Points, in no order, along strands that fork and pass close to each other.
In the rows, 128 means zero.
Two points are linked if the straight distance between their rows is under 58.1.
k63: [140 103 164 132 130 117  97 150 137 180 143 124 156 129 155 181 140]
k308: [122 142 195 110 135  81 107 156  96 173 151  89  75 124 123 139  83]
k620: [135  65 138 121 101 142 124 106 153 126 129 136 132 139 151 145 151]
k254: [141  97 158 132 127 132 112 135 148 161 139 126 152 135 143 178 139]
k699: [100 160 183  79 141  97 128 147  95 160 146 126  87 147 101 115  82]
k510: [109 157 189  95 142  91 121 153  97 166 150 106  75 134 106 125  82]
k377: [134 133  62 151 135 137 133 125 136  82 113  99 117 101 128 108 160]
k930: [108  87 140 136  63 183 130  94 114 102 158 137 127  88 169  61 193]
k58: [ 90 165 148  48 137 115 158 144  88 146 119 175 131 168  86 100  96]
k617: [165 175 104 192 136 129 113 107 174 127  98 114 182  92 116 153 106]
k782: [129  40 125 132  75 134 121  96 120 121 124 160 118 137 178 120 169]
k434: [139 184 139 115 170 134 123 151 123 155 157 116  96 145  98 157 113]
k744: [137 156  88 133 141 135 131 107 152  99 122 110 109 138 123 147 145]
k622: [135 164 151 111 155 138 122 141 136 146 156 123 115 146 111 167 119]
k249: [116 127  70 132 118 167 137 116 113  85 131 120  99  96 144  72 178]
k928: [113  93 135 148  65 193 130  99 111 116 156 139 147  77 164  66 204]
k244: [ 94 147 134  44 132 123 162 134  97 138 112 191 138 178  89  98 106]
k192: [135 111 166 135 133 100  94 159 122 190 149 120 147 122 157 178 140]
k991: [132 146 104 112 143 142 137 101 149 106 133 131 106 156 118 145 139]
k945: [143 124 129 186 113 151 114  89 174 133  92 119 188  74 134 119 118]
k51: [138  44 131 127  92 134 121 103 135 130 126 147 132 139 171 140 161]
k969: [132 135 133 208 132 147 104  97 184 140  77 137 198  62 147  86  86]
k242: [111  64 139 134  61 162 133  90 113 102 147 135 120 104 171  71 181]
k545: [141 116  68 176 137 144 139 184 129  74 116 100 155  67 126 103 137]
k896: [176 189 128 189 150 135 106 123 156 153 119 119 178 110 102 180  94]
k480: [162 188 104 151 178 123 123 158 118 131 141 104 110 155  99 174 118]
k13: [130 123  78 163 149 117 149 175 139  57 119  76 135 109 112 122 130]
k585: [152 193 118 132 180 130 121 158 114 146 151 109  98 147 101 169 115]
k109: [151 130 135 175 116 150 117  92 181 134 101 117 179  96 126 142 119]
k499: [155 153  79 188 149  98 132 161 139  82 117  79 149 125 110 154 116]
k677: [135 137  81 172 155 104 143 167 139  65 115  75 136 121 109 138 124]
k815: [148 111 153 147 121 148 113 118 165 150 131 119 164 128 130 174 133]
k497: [120 146 172 102 147 128 119 147 129 155 167 124 113 142 118 154 116]
k361: [135 130 134 201 123 147 108  91 184 140  85 128 200  68 142 105 105]
k860: [151 119 147 165 120 149 115 104 174 144 116 117 177 115 127 162 123]
k368: [ 98 119 174  84 137 102 133 160 107 152 146 150 111 159 130 129 113]
k103: [122 125  59 140 130 153 137 138 116  83 122 105 107  94 136  86 174]
k727: [ 89 152 183  72 134  86 142 154  83 157 131 148 100 153  99 102  85]
k472: [169 173  85 183 160 102 126 152 135 104 123  88 142 139 103 175 116]
k530: [ 88 161 162  53 138 102 150 147  79 155 126 164 118 160  84  99  89]
k563: [125  43 131 143  60 142 124  87 110 116 134 144 119 121 181  93 180]
k818: [127  79 150 108 123 138 126 122 143 133 140 148 128 154 146 153 140]
k120: [140 146  71 149 134 133 135 114 147  89 114 102 122 112 128 134 147]
k485: [122 122 129  92 143 149 139 111 149 122 141 146 110 166 123 145 129]
k335: [172 182  95 167 167 117 122 156 123 120 135  97 125 149 100 181 122]
k749: [137 131 174 140 128  82  87 157 109 206 147  98 135 104 153 173 130]
k321: [100  90 130  60 115 136 165 112 110 112 101 202 124 182 114  90 117]
k721: [107 102 106  63 106 149 169  90 109 102 103 189 115 178 113  76 121]
k967: [139 132 167 138 120  59  81 145  95 202 144  93 105 102 162 168 115]
k404: [125 107 150  94 130 141 134 125 150 131 144 149 119 164 128 150 131]
k533: [107 107  89  87 104 153 163  76 104  88 109 165  94 158 126  47 145]
k931: [159 169  75 189 136 118 117 123 159 107  99 104 174  86 125 141 118]
k515: [126 130 186 121 131  68 102 158  97 179 151  87  85 119 136 148  91]
k747: [130 111  78 162 140 139 149 188 132  58 126  87 135  82 117 102 136]
k209: [ 99  98 141  60 124 133 161 127 115 123 112 195 125 182 118 107 117]
k601: [ 96 102 163  74 133 109 139 153 107 141 136 175 116 165 141 135 125]
k575: [126 130 172 128 121  52  88 150  90 190 141 101  92 112 161 158 112]
k79: [ 98 116  85  98 107 159 149  82 103  84 127 151  88 129 138  47 165]
k185: [170 186 115 200 144 130 111 111 169 144 105 121 192 104 116 161  86]
k851: [109 120  85 115 109 164 143  92 119  87 133 135  89 110 144  70 170]
k897: [ 96 110 158  64 133 124 151 137 113 138 124 185 122 177 118 115 112]
k96: [147 161  81 166 133 130 124 113 156 104 108 104 145  99 123 148 136]
k890: [106 103  97  74 105 152 167  78 108  95 102 179 102 168 119  63 132]
k908: [113 132 178  94 145 111 120 156 120 156 163 131 110 148 127 149 116]

A fork is a point with three links, a tip a point with one. Leave the first point through the second and follow the links. Name the first fork or tip that comes.
k480 / k335 => k545
k510 / k699 => k244
k896 / k185 => k120
k818 / k620 => k928
k931 / k617 => k896
k254 / k815 => k969

Name the points in between on the shortest way along the links from the first point to the second, in order.
k860 / k192 => k815, k254, k63
k945 / k815 => k109, k860
k63 / k515 => k192, k749, k967, k575
k677 / k434 => k499, k472, k335, k480, k585
